Points on a hilly landscape, in no order, each with its height.
A climber steps from a point to the highest of its 2 nearest points, and stops where none of them is higher. Distance is the straight distance between rows; heights are no part of it.
Nurip height 57.1: [ 29  -4   5   7 -19  52  11  -8  22 -12  -1   1  17  26 -13  21  30 -13
 -45 -18 -33 -51 -14  -6   9 -11  13  35 -15 -18 -35  19   5  11   9 -14
   5  -8   2   7  -6   6  10]
luged height 18.2: [ 13  13 -13  27  22 -32 -24 -71  11 -33 -70  20  10 -35  10  27 -29  12
  18  -9  13  15 -14 -25  -3  43 -18 -33   6   2  10  17   8 -11   5   2
   6  16   2 -32   1  -2  19]
pizu height 21.9: [ 31  29  11  -3 -13  -4  -5  41 -11  10  29  -4 -14  -8  25  -7  22 -15
   1 -29   8   9 -14  17  -1 -21   0   7   1  -5   0  -7   2  22 -26 -12
  -1   6 -32 -10 -24 -11  -2]
binom height 49.0: [ 42  20  35  10  32  13  12  10  10  32  13   2 -14  34  10  16  -3  18
 -55   1  -7   3 -10  -1  28  -8  17 -13  21 -21  24  29  15 -13   5  10
  19  -1 -43   4  -1 -23  -4]
zoma height 71.5: [-27  20  -4 -12 -41  17 -23  -7  -4 -23  12 -10 -46  -5 -20 -16 -21  -7
  -2  12 -18 -18  20   0 -29 -13  20  11   9  -2 -14  -9  -1  23  21 -37
   3  -7  -7  27  11   6 -18]
punan height 12.8: [  5  28   1  19  11 -30 -47 -29  34   1 -32  38 -50   5 -20  -5   9  17
  32 -22   9  -1  27   5 -21  23   5 -25   3  30  53   5  -7  13  -7  -5
  17   7  40 -58  21 -43  -4]
kuf height 20.8: [-32  -5  10  -1  18 -25 -16 -55  -5 -14 -23 -22  10 -30  14  -1 -51  28
  22   3  16   7  10 -18  -6  18 -18  -4  16  20  34  20   1 -56  -8  12
   4 -13  21 -26  -1   3  29]
Vigur height 69.7: [-25   5   9   6  15  -5  -8   1  -6  -6  10  12 -12 -40 -54 -12 -12   5
   7  10 -22  21  54 -26 -20  -9  28  22 -17   2  -5  25 -38  18 -22  11
  23  12  26 -13  25 -13 -24]
nid height 19.0: [ 17  19  -2 -22 -10  22  32  22 -11   3  19 -30  50  10   0  10  18   4
 -13 -14   1   6 -36  12  17  -5 -22  32 -12  15 -16  -1  10  34  -2  -5
  11   9  -8  12   2  -4   0]
nav height 46.9: [ -2  -1  17   7 -32  20 -27   2   7 -32  33 -12   1  17  35  -8  11  -8
 -31 -27 -18 -21  -7   4 -24 -23  35  27  -6 -24 -15  26  39  -5 -10 -40
 -19  17   8  35 -32  23   9]
muz height 57.0: [ 18   2 -21  10  12 -49 -48 -39  25 -20 -29  25 -10 -30  62  31  28   5
 -11   1   5 -16   7  -3  -5   7   4 -26   9  -7  -4 -25  -2 -10  -2   7
 -16   3  -7 -22  11  19   8]
Bap height 29.4: [-18 -26  -9 -20  20 -11  23  19 -14  25 -11 -41  49  -9 -41 -24  -8  42
   4  24   3   6  -5   9  13  25  -2  -5 -18 -23  -8  -2  16  -8 -10  37
   4  -2  19  43  44 -10  -1]
sed height 6.8: [-18  11 -27  -7 -15  12  -2  -6  24  -4  31  29 -34  16 -29 -20  38 -15
  11  -5   7  -3   0  17 -20 -19  21   8 -45  13  11  11  44  57  11  -7
   3  16  44 -19   2  -9 -25]
mag height 75.5: [ -6  16   0  17  22  10  -3  13   9  16  15  28 -30 -29 -33   7   1  -6
  -8 -10  -1  30  26  -9 -18 -16  27   2 -25   5   2   8 -30  32 -21  23
  18  21  30 -37  19 -18 -22]
nedog height 20.4: [ 17  38  -1   2 -10  25  -1  31 -20  -1  40 -20  11  -5   6   2  19   4
 -20 -19  -7  19 -19   6  -1 -19  19  24 -13 -11 -11  -1  -7  43 -17   1
  24   9 -14  -3  -1  -3  -7]
Solev height 29.2: [-14  -6 -19  -2 -26  -3   6  15 -18  28 -33  -5 -12 -16   3   1 -14  -3
  36   4   1  20   0   4  -3 -17 -47   3  18  21  -8 -31  -8 -10  -4  -1
 -21 -19 -26  -5 -19  -5  27]
pid height 53.2: [-49 -49  15 -12  27  26  13   2   4  10   1 -26   3 -14  27  16 -18  23
 -24  22  -2  -5   1   8  -5 -26 -13  15  38   6  -1 -23  -8 -24 -12  28
   7 -12   9   3 -13  -2  14]
poza height 78.5: [-41 -34  26 -24 -13  12  -7   4 -10 -41  -1 -33   3 -28  -8   3  -2   0
   1  21 -25  20   9  10 -10 -16  24  21   4 -28 -16 -31  -7  14   0 -20
  23  -3  25  39   6   9 -32]
lirum height 58.9: [ 12  17   8   2  18 -44 -46 -52  35 -44 -14  55 -14 -30   3   3  15   1
 -13   4   2 -16   9  -5  -4  20 -26 -83 -20 -24  42   5  46  40  15 -10
  27   4   2 -11   4 -15  -9]
gilu height 42.5: [ 12  19  11  -3 -12  -1   3  -2  -9  14  12  -2  -3  18  55  -5 -16 -32
  30 -27  12  -7   8  18  -1 -16  17 -31  42  -5 -13   0  -4 -30  -3 -23
 -36   3 -23  -4 -45  35  20]
lin height 18.0: [-26  -3 -14 -27 -23   9  24  11 -24 -17  12 -41  45 -14   6   2   6   0
 -10  12 -11   3 -34  25   6   3 -13  27 -20  -1 -35 -16   9  38   5  -3
   8  13   3  31   1   3 -15]
Maben height 54.7: [ 15  -8 -11  15   7 -24 -23 -42  23 -11 -11  12  -3 -28  56  20  32  10
 -44  16   3 -34  11   9  11 -15   0   1  14 -11 -33 -16  16   0 -24   0
 -10  -2 -26   5   4   8  -7]
buto height 64.6: [ 36  12   7  18  39 -14 -29   1  17 -16  -6  22 -12 -27   4  22  38  14
 -40   5  -6  10  -7  -2  10   8  22 -47  -5 -10  13  -7 -29  13  -9  31
  40  13 -15 -19   1 -27 -16]
Lar height 59.9: [ -3  -6  -4   6   6  24 -18  20  -1   9   5 -14 -32  -8  15  -1   1  11
  -4  -7  21  -4  14  -8 -25 -23  40  14  14   8  -3   1 -31 -29 -19 -11
  -7  21  11   6 -21   7   7]
nez height 61.9: [-33  -6  -2   4   3   2   4  27  -9 -11   4  -4  -3 -20 -71 -15 -14   5
   3   8 -31  15  45 -22 -17  14  42  23 -42  -6  -5  16 -17  27   0   9
  -7   3  21  19  48 -10 -24]
luv height 46.0: [-36 -27  -5  10   8  19  17 -32   0  16 -12 -14  22 -11  28  11 -26  -4
  15  10  18 -17  14  -4  15 -12   9 -32  50   1  -5  -4 -15 -56  21  18
 -15   4  35 -19 -26  22  -8]
lavo height 52.6: [  2 -14  16   6 -17  26  -1  27  -1   9  14 -36  -2  48  27  -2  14   6
 -39 -23 -20 -23 -15   7 -14   4  12  54  -8 -10 -11  10  33 -20  11 -23
 -41   5   6  35 -20  21  18]
mebaf height 43.6: [-25 -27  51 -29  30  41  48  27  -5  -3  45 -15  20  65 -13   9   7 -37
 -33 -19 -19   1  17  -7  12  28  12  43   4 -39  26  22 -23   1   3  24
  -3 -33  38  42  31  22 -20]
kevel height 54.1: [-11  14 -24  -6   5  -5  17  50 -21  20   1   0   4   8 -69 -12 -20   4
  24  12 -18  -2  26 -31  -3   9  12  32 -52  14   7  -1 -19  18   8  27
  -4  -1  15  42  50   0  -8]
magir height 10.7: [  7  44 -12   5   7 -35 -32  -3   8   7  -8  57 -59  20 -22 -15   9 -10
  47 -23  33  -6  15 -11 -13   6   4 -22   4  35  40  14   1  24  12 -18
   3   4  13 -34  12 -27 -13]
Bam height 53.6: [ 18  24  31  12  11   3  -7 -30   4 -31  -1  19 -14 -41  13  12  -5   4
 -14   6  11   7   4  -7 -19  -7  20 -28  18 -29  22  20  27  17  -1 -36
  17   5  -7  -9 -12  -2  -3]
Rolu height 60.0: [  3   6 -24  16  -9  -6 -14 -11  -1  -2  -9   2  11 -23  17  -9   2  -8
  15   0  34 -22 -18   8   0  11  14   1  -3   3 -26  30   3 -22  30 -37
 -32  25  -8  -9 -25   0  10]
forun height 23.9: [ 13 -22  16 -11 -19  11   5  -3  25   8   8 -16  29   5  53  12  15  -4
 -17 -17  -3 -14  -5  39  24  -8  -9  21  -3   2 -47  -7  -8  -8   4 -25
 -15  22 -19 -31 -20  12  53]
Bag height 39.2: [ -9 -11  13  22  19  19  14 -49  35  16  -2   8   3  14  32  17 -12   6
 -40  11   0 -26  -4  12  25 -12 -17   1  53  -3   5   8   9 -31  -7   4
 -11  -9 -24 -26  -6   6   3]
Dimo height 62.2: [ 37   9  21  19  29 -38 -28  -4  13  -9 -25   1  -9 -13  -4 -14  -1  18
   1   2   5  35  -6 -17  -2  17   1 -51   6  12  65 -13  -3 -26 -17  -2
  22  -5 -25 -23   3 -24   9]
Ret height 17.2: [ 22  -1 -20  17  21 -44 -38 -66  30 -25 -58  36  -7 -21  -7  22 -15  27
  28   0   9  20  -5 -18   0  54 -32 -40  -8  28  16   4  -6 -11 -14   8
  27   7  15 -21  31 -22  23]
rugen height 49.9: [ -9 -24  27   9   3  -2   3 -19  10 -20   1  -4  28 -12  -8  -9  14  22
 -36  35  -8 -14  14 -28   4  -4  -1  61   9 -13  14  20  33   4 -26  -9
  14 -24   1  27   7 -12 -17]
valoz height 45.9: [ 51  18  23  11  16  36   6 -12  12   9   2  26  15  36  -3  15  16  18
 -64  12 -16 -14 -10  -9  25  -1  -8   8  14 -31   8  28  37  14 -19   2
  24 -12 -33   6  11 -10  -6]
Musu height 41.5: [-21 -21  -9 -32  28  37  24  45  -2  68   3 -26  21  40  -9   5 -18  11
 -14  10   7 -16  -1  12  19 -13 -35  21  18  17  10 -32  -7 -30  11  39
  -2 -21  -2  15   6  21  10]
Goneb height 27.0: [ 12  19  -3   0 -16 -38  -4  -3 -15   1 -30  25 -52  -2 -33  -6 -25  -7
  69 -11  -2  21  -9  -9  -2  12 -34 -32  10  31   4 -15 -12   2 -22   5
  -3 -24  -6 -32   6 -28   8]
Nikoz height 67.1: [ -1  29  -3  13 -22 -70 -32 -55   6 -40  -8  22 -26 -32  24   2   9  -5
  39 -14   9  -1  -9  -8 -10  16 -27 -40  -7  19   8 -12  17  26  -9  22
  23   7  34 -30  12  -4 -15]
Pinap height 52.7: [ -3   7 -18 -23 -18  16  38  28 -35  13  18  -7  28  23 -11 -11 -22   0
  10   0  18 -20  -9   2  37   5  17   0 -12  -1 -19  -1 -18 -23  53  14
  -4 -19  -9  22  -3  18 -15]
gef height 72.9: [ 10  34 -12  11  -9 -39  -2  -1   9   9   4  41 -28   2 -51 -19 -14   8
  40  -4 -12  22  31 -20  -6  12 -18   5  -9  50   5  24 -10  36 -24  22
  21  21  17 -16  44 -39 -24]
lav height 33.0: [-26 -10 -14 -18  23  12  30   7 -13  28   0 -28  52   4 -35 -14 -28  30
 -11  22 -11   0  12  -9   9   5 -24  36   0  14   7   6   9 -13  -4  45
  -5 -12 -11  38  33 -19   4]
vidur height 67.0: [ 34  40   7   3  23 -24 -10   8 -12   7  -5   8 -20 -21 -26 -20 -19  27
   3   1   3  18  24 -16 -13   2  -3 -17  11  26  39  14 -29 -17 -26  15
  17  -6 -27 -22  12 -37  19]
mit height 5.2: [-25  19  -5   9 -17  45   3  11  11  -3  29  17 -39  18 -37   4  26 -27
  -7 -19  -9 -14   4   6 -22 -14  11  19 -45  -8 -16  -1  31  51  13 -10
  -2  13  31   7  11  -2 -32]
ruv height 42.8: [ -8 -15 -10  30  18   4  14 -45  22  23 -11   6  24  -7  55  10 -19 -10
 -21   6  13  -7  15  18   8  -6 -18 -29  45  -7  20 -11  -6 -50  -7  10
 -36  -2   5 -48  -8  31  10]
Fak height 68.2: [ -8  24  -4 -18 -23  35   5  12 -35  -9  13 -17 -15  13 -18 -11 -22   4
 -19  -2 -25   6  -5  -8 -15  -8  20  26 -12  -1 -17  -5   4  11  25 -28
  -8 -10 -13  50   6  17 -23]
doz height 66.7: [-14  10  20  -1 -11   3   5   9 -14  19  20 -33   3 -20  -9 -28 -40  28
  17  11   0  10  32 -10 -22 -12   3  32  17  20  34  15 -14 -21  -8  -4
  17  -7   3   6  23  -7   6]
sifed height 28.1: [-14 -11  -2   4 -17 -16  26   4 -13  16   1 -42   0 -15   9  -2 -25   3
  25  15  10  13 -11  15   7  -8 -33  20  11  10   4 -18  20  -9   3 -15
 -18 -10 -15  -4 -14  19   2]
Sila height 36.2: [ 59  -6  23  -1  15 -19   7   5  28  14 -11  13  18  19  35   7  13 -16
  -4 -16  11   6 -21  30  49  -1   0 -51  15   6   9  -8  -6 -25  -4 -15
 -13   4 -43 -42 -22  -5  25]
dud height 62.9: [  6  26  24   3   3 -52 -48 -51  26 -60  -8  30 -36 -33  19  17  12   4
   3 -12  -7 -10  10 -15 -18  22 -16 -45 -11 -18  43  -4  28  40  -5   1
  42 -14  24 -21  22  -2  -6]
Nim height 22.2: [-17 -58 -37   6 -19 -40   3  10  -8  26 -19 -14  25 -14 -15 -13  13  -8
  66  33  10   9 -10  20  10  31 -41 -31 -26  12 -35 -11   6 -22   5  26
  -8  23   1  -6 -16   1   7]
zuri height 25.9: [-48 -46  17 -22  30 -23  28 -14 -12  11  -4 -16  31 -26 -28  -8 -24  41
  19  23  -1   6  12  11  27   5   4 -13  11 -17   6   8   2 -32  -6  49
  13 -19  32  24  10  -3   5]
val height 37.3: [-35 -20 -21 -21  34  29  26  24  -8  54   3 -25  19  37 -13 -19 -13  17
 -27  10   1 -15  -2   0  20  -1 -16  24  -6  23  -4   0  15 -37  27  47
  -8 -16 -17  37   8  -5  11]
kitum height 49.8: [-22 -23   5  -5  34  -7  -1 -24   6  15  -9 -20   2 -23  18   8 -18  36
 -30  25   1   9  -7 -12   6 -25 -41   9  35  15  31 -23   4 -26 -26  49
  14 -15  -3 -11  13  -8  14]
punon height 53.4: [-22 -27  47  -7   0  40  38  17   9  -1  47 -38  -1  53  14  -7   1 -14
 -22  -7   6 -12   6   9   8  20  23  37  16 -41  13   5  14 -14  -7   5
 -10  -7  31  51   6  25 -21]
lapo height 53.0: [ 19 -12  16   1  -2  50   0  -6  -5 -20 -11   2  25  10 -10  25  40 -11
 -44 -24 -48 -19 -22   9  -4 -20  -4  51 -22 -30 -27   8  12  46 -13  -8
  13 -23   7  24  -1   5  -6]
fafim height 77.6: [ 14  41 -31   0  -5 -23   8  29 -22  -6  10  26  -7   2 -39 -11  10  -6
  16  -5   0  39   9 -11 -10   3  -4  -1 -17  24  -5   2 -10  47 -24  16
   9  16 -24  -5  23 -45 -13]
sog height 59.5: [ 36  -4  -1  28  -9 -23 -23   5  39  15 -21  45 -12 -15   7  20  23  -6
  -9  -5   7   4 -27  14  -4 -21 -15 -49   8  -7   9 -31 -39  -2 -16   0
  -9  12  -4 -32   6   9  11]
gevot height 31.5: [ 16 -23 -18  -2   4 -14   2   3  -9  20 -16  16  22  14  22   6  22 -28
  32  -2  26   1 -17  12   3   5 -31  -6   3  12 -27   7 -12 -38 -15   4
 -41  -1 -32 -40 -41  -3  47]
gis height 15.3: [-29 -27 -36 -17 -44 -18   9  19 -17   5 -11 -13 -14  23 -44 -32  -5 -21
  42  19   4   7 -15   9 -10  41 -15   2 -27  23 -29 -18  14  13  16  -9
 -12   2  -2  24  19 -11  -7]
kozil height 57.8: [ 28  21 -25   0  -5  27  35  26  -5  25  -2  20   1  25 -20  13 -10  -6
  -2  -8   8 -17 -10 -21  25 -17  -3  17  -9  19 -14  -4 -24   0  22   5
   8 -18 -27  13  -5   7   7]
vef height 69.6: [ 23  26   0  17  39  -1 -17 -12  18   0 -11  43 -28 -30 -32  17  20  11
 -19   4  -4  28   4  -9  -3  -1  11 -33 -15  -6  10   3 -18  44 -27  26
  39  14  10 -27  31 -30 -24]
rubol height 48.5: [ 15   1 -11 -12 -35  11  16  50 -21  16  35 -15  16  14  19  -2 -11 -33
  25  -6  18 -21  11   9  30 -16  16  -5 -12  -9 -25 -16 -31   1  46 -10
  -7 -17  -6  13 -22  43  -1]
gube height 55.9: [ 20  33  16   3  31   1 -28 -29  15 -34 -13  58 -13 -24  -5  -1  25   8
 -24  12  -5 -12  11  -3  -5   6   7 -57 -14 -35  30  23  40  46  12 -33
  32   5   4   6 -16 -25 -12]
nupa height 48.7: [ -5   1  -6 -20  14  12  38  49 -37   6  21 -25  24  22 -41  -4 -26  15
   3   5  -7  15  18 -17   4  -3  25  26 -26 -12  12   4 -21   4  27  28
   2  -6  20  65  37  18   1]
vesav height 49.6: [ 30  14   6  22  14  33  -7   1   5  10  -5  12   8  -2 -28   1  18  12
 -48  24  -2 -13   7 -26   2 -10  -3  36  -6 -17   6  15  16  19 -30  10
  23  -7 -12   9  13 -11 -14]
Lal height 20.9: [  4 -31 -31  25 -17 -43 -11 -29  12  11 -28  -5  20 -40  15  16  11  -9
  47  21  12   8 -12  12   6  15 -39 -17 -22  14 -12 -15   1 -19   3  23
  -9  14  10 -34 -12  18   8]
kar height 55.5: [ 46  15  27  15  36 -10 -15  26  17  18  -1   1 -17  -2  -5   7   6  22
 -43   7  -8  21   8  -9  12  10  21 -31   1   3  59  21  20  -6  -5 -16
  15   2 -40   3   2 -24   2]
mif height 26.0: [  4  18  -5  -1 -12 -44   2 -23 -12 -29 -38  23 -16 -15  10  -9  -5 -32
  58 -15   1  15 -24  -1 -11  21 -28 -53   7   7  -4 -24   4   8 -11  -6
 -23  -8 -14 -42 -23 -16   6]
nek height 65.8: [ 37 -21  12  10  12  11   4   5  37  12  -9   6   1 -18   2  25  24  17
 -33   4  10   7 -21  15  13 -20 -16   2  -2   2   5 -22 -20  -9 -31   7
  18   1  -9 -17  -6   9  11]
Zuti height 25.3: [-15  24 -21 -18 -24 -29 -22  -7 -22 -21  -3  20 -25   0  36 -25  12 -37
  53 -23  17   9 -16   7 -25 -11  -4 -33  20   7 -17 -25   2  14 -19 -17
 -28   0 -15 -28 -30  -9  -2]
Vigop height 35.7: [-13 -25  16   6  -8  29  47 -25  33   7  20  -5  17  19  34  10 -15 -17
 -26  16  -6 -28   3  30  24 -12 -17  21  35  -7  -8   7  27 -17  15 -22
 -31  -2  -8  -6 -16  28  -4]
Tadak height 74.7: [-32 -17  -5   3 -27   4 -18 -12  13 -24   2 -11 -22 -47 -25  -6  -1  -6
   8  17 -22 -18   3   2 -19 -15   1   4  -5  -6 -15 -16  11  38   5 -26
  12  -8  23  17  16   4 -26]
los height 69.8: [ 16 -11 -10   0   2  -5  -2  11  25  -7  -3  10  -2 -41   9  27  37  18
   0   6  13  17 -20   8  -8 -12 -13  17 -30   1 -20 -16 -14  25 -16  12
   6  22   4 -14   0  -8  13]
fazin height 47.0: [ -3  -2 -12 -40 -26  25  20  34 -53   2  17 -39  20  61   7 -10  -7  -1
 -21 -10 -19 -12 -19  23  28  20  27   6 -16 -33 -17 -18  -8 -18  50  -6
 -15 -12   0  39  10  43 -14]
Nere height 63.1: [-15 -16  -5   6  -6  -4 -31   5   5  -7 -12  -9  -8 -33  24   0   4   1
   7  -2  27  -7   5  -7 -34   1  26  10  12  -2 -17  13  -9 -24   8 -31
 -25  38  17   3 -22 -10  13]
lik height 32.1: [-34 -38  -7   6 -11  14  43   9  17  27   9 -29  22  29  49  -8 -11 -18
  -5  12  -4 -14  10  48  -1   1  -5  17  18   1 -14   1  24 -38  24  -4
 -53   2 -11   2 -33  23  16]
bol height 33.3: [ 39 -13 -18   7   9 -32  -5 -15  18   6 -42  25  40   0  26  13  17 -28
  20 -10  22  13 -29   7  15  10 -24 -42   2  10  -4   7 -19 -28 -18   1
 -36  12 -33 -52 -33   0  32]
rap height 16.8: [-23   0 -32 -36 -42  -7  10  25 -27   6  -4 -29  18  -1 -33 -27  13  -2
  14  10 -11  10 -37  26   5  33 -10   2 -14  -3 -27 -25  20  31  21  -3
 -19   4  -1  34  18 -13 -17]
Tifi height 49.5: [ -5  11  25   0 -10  23   6 -18 -23 -20  37 -12   5  -3   0  -7 -35   3
   2  20   6  -2  15 -18 -10 -16  45   3  46   0   6  27 -11  -6  19 -12
  16  14  15  32 -14  28 -29]
Bakoz height 51.6: [ -4  30 -34   6 -17  -4 -28  30 -10   0   3  33 -42  30  -3 -30  10 -14
   0 -17  24 -18   6 -26 -19   6  22  24 -24  17 -12  12  -4   1   5 -13
 -28  -2 -18  -6 -12 -30  -8]
kulog height 74.6: [-24 -40  37 -10  -8  32  -3  11 -10 -42  20 -35  19  -8 -15  -8  26 -27
 -15   9 -35  18  12 -10 -17 -23  29  29  -8 -37  -4 -13  23  23 -12 -26
  29  -8  13  58  -6  13 -37]
zemul height 60.5: [-11 -30  31  -6   0  30  34  18   9  -6  28 -42  26  20   2  -4  19  -1
 -31 -10 -15  -7 -14   0   0  11  19  43  -9 -29   4   0  30  -9   1 -17
 -25  -8  27  37   1  15  -5]
kebe height 29.3: [-14 -25  -4 -19  12   4  40   8  15  13   3  -4  12  34  40  10  -2  -7
  16  -6  28  22 -19  22  17  -4 -43  13  11  15 -10   9  -6 -38  -6   8
 -33   8 -29 -44 -46  -1  40]
Zot height 60.4: [ -6  36  11  22   3  40 -22  -1 -36 -11  24  12 -20  29 -27 -15  -9 -10
 -46  -8 -56  20  34 -21 -31  -1  33  35 -40 -30  13  33  21  48   1 -20
  15  -5 -34  20  22   1 -14]
Timit height 26.5: [-28 -26   7  -2 -24 -23  27  15 -21  22   8 -42  12  -8  -5 -21 -24  16
  27  21   3   3   2  31   6   6 -11 -29   9 -15  -4 -21  11 -17  17   0
  -7  -5  11  13  -1  26   3]
Dom height 51.5: [ 19  42  22   8   2  32   4 -15 -22 -16  44  15  -9 -10 -12  18 -15   1
 -16   9  14   5   9 -22 -17 -19  43  -2  10 -14  19  35   8  23   9 -33
  33   8  -8  14 -11  13  -9]
puz height 26.6: [  4 -18  16 -19  -2  10  33  22  36  25  17  -6  11  44  40  10   8  -5
 -18 -28   9   3 -15  33  36  -9 -37  30  11   9 -12 -12 -13 -20  -7   5
 -16  10 -23 -29 -24   6  51]
Zofug height 28.2: [-16  -4 -21 -10 -31 -34  -3  -6 -22   7 -26  -1 -43  -6 -22 -15 -41  -6
  62   0  -9   8   7  -5  -9   7 -38 -10   3  36 -15 -20 -22 -15  15   1
 -10 -26 -10 -11   6  -8  12]
kag height 23.8: [ 25  20 -13  -2 -29 -24 -26  17   7  -8  32  18 -26 -25  34  -9  22 -36
  31 -32  17   4 -17   9 -21 -20  -2 -33  -1  -3   8 -14   6  14 -21 -22
 -15  24   5 -31 -25   7  -6]
Nugo height 73.6: [ 12  14 -34  -2 -19  -3   4   4  10  -2  -7  26 -21  -5  -9  -5  27   0
  11   0   4   6 -26   3  -2   4 -16   0  -7  18 -33 -23   8  41 -19  11
   6  12 -14  -2  13 -36 -16]
bareg height 46.5: [ 19  33 -24   3 -19   9 -12  46 -25  -2  13  25 -52  51  -3 -11  12 -26
  -7 -31  -7   9   5 -24 -19  -5  28  48 -44  -4  -2  -5  -7  15  -2  -2
 -13  -9 -33  20  -3  -1 -10]
Kupa height 70.8: [ 13  31  10   3   8  -9   3  11 -23  18  14   0 -24 -13 -21  -9 -47  15
  26   5  -3  17  30 -35 -13 -12  -1  10  13  27  42   7 -37 -12 -11   8
  23 -19 -24   4  21 -10  21]
Kul height 17.8: [ 24   8 -26 -30  -3  28  39  27 -11   8  -4 -31  66  45  -8  13  16  -3
  -2 -18  -1  14 -35   0   8  18 -31  52 -24  31 -40  13   2  17   1  15
   4  11 -13  19   8 -20  18]
vubep height 54.8: [ 13 -20 -14  26  -3 -43 -32 -12  29  11 -47  40 -11  -6   5   8  21  -1
   7 -10  14  26 -38  -5  -7   2 -21 -72  -2  17  19 -40 -34  -9 -25  18
  -9  -3   7 -46  10  -8   3]
Tidi height 64.7: [  4  37 -10  -7  -9  31  -4   5 -49 -20  -1  -8  -1  42 -29 -11  -8 -11
 -46   6 -50  14  23 -28 -25   6  21  52 -23  -1  -7  12   4  29  34 -12
   1  -8  -7  51  37   6 -33]
pud height 45.5: [ -6  -7 -11 -11 -30  17   7  28 -23   9  25 -18  17  11  43 -15 -11 -31
  41  -5  13 -10  20  27  12 -15  23 -23  10   1 -29 -13 -27 -22  29 -15
 -32  19  -2   7 -25  41  13]
kep height 39.9: [ 27  21   6   4  22   2   5   2  -3   6   7   4 -11  10  39  18 -21 -12
   9 -25  14  12  -5   2  14 -13  13 -45  40   4   9  -3 -20 -22   1 -10
  -4  -8 -23 -21 -31   6  29]
foze height 24.4: [-25 -62 -19  -8  -6 -19  21  24 -24  21 -13 -36  23 -12  -2 -10   9  19
  42  23   8  12  -6  32  13  19  -9 -30 -11 -25 -19  -4  17 -31  15  19
 -20   7   0   4  -6  10  23]
giso height 52.5: [ -7 -26   4  18   8  -8 -14 -20  23 -29 -18  12  10 -22  30   5  17  12
 -33  25   4 -32   4 -15  -1 -12  -1  40  12 -14  -9  -2  24 -13 -19 -15
  -4 -14  -8  14 -11   6  -4]
sir height 8.8: [  2  31 -19  14  -9 -13 -11  -9  22  11  18  54 -51  33 -28  -5  29 -24
  40  -7  36 -12  -5   0 -15  -6  11  -4 -15  24  19  16  14  25  16 -16
  -6  18  38 -28  -1 -14 -17]
zubo height 70.6: [-14   6   0  19 -22 -23 -29 -22  13  -8  -6   8 -36 -42   2  -7  -4   1
  23   2  -4 -15   0  -7 -17   0 -15 -27   8  10   6  -8   4  17  -4  -3
  11   1  31 -24   8   1 -19]
Nizod height 48.2: [-15 -13  13   9   1  20  11 -28  -9 -20  19  -9  19 -22  14   3 -23   2
   6  21  20 -17   8  -8   9 -15  38 -20  35  -8 -13  10 -20 -11  15  -3
  13   2  31  -1 -16  15 -26]
ger height 56.4: [-32 -35  13 -16  15  33   6  20   0  15  11 -34 -15   3  25  23  -9  18
 -14  -3  -4  13  11   2 -24 -20   6  19  19   6 -10 -20 -16 -20 -17  -3
 -11  10   9  22 -20  16  27]
rados height 19.4: [-14   6  -7  29  -1 -42 -23 -51  -1 -16 -51  -9  17 -11   4  10 -47  12
  36 -29   0  13 -16 -25 -11  29 -32 -28   8   3  23   9   1 -55  -1  11
  13   5  29 -52  -4  29  13]
Dok height 46.6: [ -1  -7  22   1 -20  26   1  -9   6 -12  19 -12  27 -15  30  -4   7 -14
 -19  10   3 -52   9  11  34 -10  24  -5  17 -15 -24  12 -20  -7   2 -11
  10   5  22  -2 -25  15 -20]
gedum height 23.7: [-30 -38   9   6   7 -36   4 -27 -11 -23 -30 -23  24 -41 -27 -15 -27  29
  38  27  -6   6   9   6  18  29   0 -28  -5  -4  -9  29  10 -27   5   9
   6 -16  29  18   9   0  -3]
lefe height 54.6: [ 19  30  17  25  37  26  -8   6   1  -9  -7  18 -27   8 -32  -2  13  14
 -48  -1 -34   6  30 -16 -14  10  23  10 -27 -22  14  14  15  43  -9  -8
  16  -4 -43  -1  20 -33  -7]
pizo height 63.3: [ 28   6 -18   6 -18  38   8  18  25   3 -11  18  -2   5 -21  25  16 -13
 -10 -11   4 -33 -16   4  11  -6  -5   5 -13   5 -39  -6 -16  17  22 -19
  -8  -1   0  -9 -13  10  23]
soli height 68.6: [ -2 -13  39 -20  10  42   4   6 -36 -24  26 -43  37  34 -24 -11  35 -30
 -33  -9 -31   8  -1  -3   1   2  32  43  -6 -45  12  14  29  27   8 -16
   4 -13  27  49   8  24 -28]
fupo height 60.3: [ 26  14   0   4  34 -48 -41 -18  22 -24 -20  20 -28 -25  44  26  41   1
 -25 -16  -3 -13  -4  -3   3  25  26 -64   0 -11  13 -26  -1  11  11  12
  17  15 -14 -18  -8 -12 -19]
met height 15.2: [ 10  33  -2  19  -1 -44 -48 -31  26 -16 -55  46 -37   5 -22  -2 -17  16
  45 -25 -12  -4   0 -12 -15  44 -30 -48   2  28  28   8  -5 -10  -5  -5
  34   4  41 -57  32 -27   7]
rabaz height 22.0: [-29 -19   3   0  26 -15   0 -51  -5 -37 -30 -14  25 -40  -5   1 -27  35
  12  16  11   7  13 -12  -5   5   3  19  11  20   7  35  -2 -27   2  -1
  -1   0  20   3   5 -11  24]
Muza height 43.9: [ -3   3   9 -40   1  20  27  37 -35   4  42 -41  34  50 -22  -1 -17   1
 -21 -10 -10   8   2   9  14  -2  42  17 -16 -39  10  -4 -23  13  43   5
  -2  -1  18  55  39  37 -16]
dit height 27.9: [ -9  -7  -8 -25   2   5  11  39 -32  37  -5 -10 -13  38  16  11 -17 -13
  13  -2   2  -2   5  -9  -8 -29 -35  10  17  12 -18 -37 -12 -26  -9   0
 -33 -27 -46  14 -37  -5  20]
zife height 46.1: [ -7 -12 -11 -27  34   8  14   1   6  61  -1   3  23  10 -11   5 -20  18
 -14  20  12  11 -27  14  26 -31 -58  -4  19  35  19 -19 -14 -31 -21  47
  16 -12  -2  -3   7   2  16]
Fidet height 44.6: [  3 -43  45  -1  -5  39  10 -11  34 -19  34 -10  44  -1  32   8  29 -19
 -29   0  -3 -27  13  13  28 -18  21  38  28 -25 -18   4 -19  -7 -15   3
  34 -17  26 -11 -23  16 -12]
Nabak height 55.8: [  7  14 -32   1 -23  -9  -8  17 -12   2   7  21 -12  22  -9 -25   5 -20
  18   5  32 -17 -12  -9  -8  24  25  24 -25  17 -15  31  -6  -3  41 -23
 -35  11  -9  22 -14 -13   9]

Where does a climber stop that starts at each point below?
nedog: Solev
luged: Nere
sed: Nere
giso: mag
Muza: mag
val: Nere
